Each row is a point on a tangle of strands that fork and nearly touch. The rows are in no order.
Two points are linked if the straight distance between their rows is under 2.5. Some points are linked to none.
K611: [ 5.45  0.45 -0.28 -0.47 -1.43 -1.48  0.91 -0.24]
K490: [-0.98  2.80  1.60 -0.59 -3.50 -1.91  0.65 -1.26]
K588: [ 1.91 -1.96 -1.01  0.90  0.29  2.62 -1.59  2.36]
K952: [-1.53  2.45  1.33 -0.59  0.24  0.58  1.49  0.18]
K934: [-1.49 -2.21 -0.86  0.56 -0.50 -0.06 -0.09 -1.08]
K398: [ 3.47 -1.52 -0.59  0.43 -1.51  1.03 -0.17  1.00]
K466: [-4.14 -1.53  0.13 -0.61  1.18 -0.08  0.21 -0.88]
K117: [ 0.44  2.64  1.46 -0.36 -2.61 -0.87  1.06 -0.73]
K575: [-2.13  1.21  0.12  0.33  0.94 -1.84  0.97 -2.29]
K731: [ 4.67  1.21  0.42 -0.38 -1.83 -0.71  1.07  0.05]
K382: [-2.95 -2.24 -0.28 -0.68  3.79  3.04 -2.20  3.03]
K189: [ 0.39  2.41 -0.09  0.50  0.67 -2.06  1.30 -2.07]
K204: [-2.71  0.60  0.10  0.03  1.38 -0.67  0.90 -1.43]
K434: [-1.94 -3.36 -0.29 -0.27 -0.51  2.02 -1.42  1.28]
K868: [-0.01  4.67  1.07  0.20 -1.62 -4.06  0.34 -2.24]
K878: [-4.00 -3.16  0.84 -2.01  1.91  2.80 -1.88  2.88]
K523: [ 0.61  1.03 -0.52  0.66  1.89  0.50  1.01 -0.06]
K788: [-3.69 -2.97  0.46 -1.58  3.15  3.12 -2.24  3.25]
K567: [ 1.32  0.31 -0.41  0.58  1.56  2.18  0.16  1.63]
K825: [ 0.43 -0.76 -0.93  1.01 -0.53 -2.01  0.44 -2.41]
K774: [ 1.46  2.12 -0.32  0.84  1.11 -1.63  1.32 -1.65]
K981: [ 1.55  4.33  0.77  0.09 -1.73 -4.68  0.35 -2.38]
K318: [ 1.73 -1.13 -0.30  0.32 -1.40  1.13 -0.04  0.78]
K457: [ 3.01 -1.43 -1.21  0.89  0.65  2.20 -1.29  2.18]
K157: [-0.97 -2.40 -1.52  0.74  3.11  2.59 -2.34  2.18]
K208: [-1.67  4.58  1.52 -0.19 -1.47 -3.20  0.56 -1.86]
K755: [ 0.74 -2.83 -1.22  0.80  0.28  2.77 -2.46  2.42]
K667: [-1.05  3.42  1.26 -0.27 -0.21 -0.85  1.52 -0.85]
K211: [-1.36  4.51  1.33 -0.23 -0.54 -2.23  1.06 -1.52]
K921: [ 4.82 -0.94 -0.68  0.09 -1.46  0.53 -0.05  0.95]
K395: [ 2.21  0.09  0.44 -0.05 -2.45  0.70  0.80  0.60]
K377: [ 2.17  1.95 -0.14  0.26 -1.31 -3.99  0.67 -2.80]
K391: [-1.77 -2.49 -0.89  0.11  3.44  3.35 -2.83  3.21]
K946: [ 2.81 -0.29 -0.81  0.86  0.74  1.54  0.02  1.46]
K625: [ 1.40  0.56 -0.50  0.69 -1.00 -3.18  0.80 -2.67]
K896: [-0.51 -1.82 -1.06  0.90 -0.25 -1.02  0.04 -1.85]
K802: [ 0.59 -1.37 -0.51  0.49 -0.31  1.50 -0.18  0.97]
K218: [-3.78 -2.51  0.36 -1.17  0.77  1.65 -0.62  1.01]
K198: [-1.77  0.84  0.74 -0.32 -1.09 -0.38  0.76 -0.94]
K305: [ 4.23  0.62 -0.89  0.41  0.64 -1.58  0.98 -1.10]
K842: [ 3.51  0.37 -0.71  0.81  0.82  0.50  0.69  0.50]
K462: [ 3.04  1.17  0.72 -0.27 -2.44 -0.39  1.06  0.04]
K164: [ 2.58  1.62 -0.56  0.74  1.23 -1.24  1.24 -1.09]
K497: [-0.96 -0.86  0.07 -0.10  0.50  2.16 -0.03  1.45]
K782: [-1.36  2.21  0.09  0.42  0.46 -2.24  0.93 -2.33]
K383: [-1.00 -2.38 -1.23  0.54  2.05  1.93 -1.36  1.27]
K231: [ 2.79  3.45  0.54 -0.17 -1.74 -4.66  0.56 -2.47]
K47: [-2.16 -3.09 -0.47  0.08 -0.42  0.89 -0.67 -0.11]
K81: [-4.14 -3.02  0.81 -1.78  1.17  2.29 -0.98  2.11]
K357: [-0.77 -2.54 -1.36  1.04  1.47  0.92 -0.96  0.09]
K296: [-0.55  2.96  1.51 -0.24 -3.92 -3.36  0.18 -1.95]
K50: [ 5.58  0.40 -0.73 -0.26 -0.40 -2.05  0.99 -0.83]
K484: [-1.71 -3.58 -0.45 -0.16  0.11  2.78 -2.05  2.03]
K817: [-0.64 -3.27 -0.90  0.13  0.40  3.13 -2.90  2.67]
K511: [-4.44 -0.23  0.61 -0.74  1.17 -0.52  0.56 -1.25]
K592: [-1.53  1.38  0.87 -0.53  0.85  1.22  1.16  0.63]
K882: [ 1.38  1.83  1.28 -0.49 -3.12 -0.60  1.07 -0.42]
K589: [-4.78 -2.28  0.70 -1.39  0.63  0.41 -0.10 -0.17]
K614: [-1.76 -0.03  0.59 -0.55  0.68  1.51  0.57  0.72]

A fork is a point with three links, a tip a point with one. Leave the first point through the second and follow the links. Name the first fork or tip that comes.
K592 / K614: K318
K817 / K755: K946
K81 / K878: K357
K305 / K50: K462

Name the points in between on the shortest way along the links from the first point to the second, in order.
K208 / K231: K868 K981
K952 / K981: K667 K211 K208 K868
K788 / K357: K382 K391 K157 K383
K466 / K164: K511 K204 K575 K782 K189 K774
K731 / K296: K462 K882 K117 K490
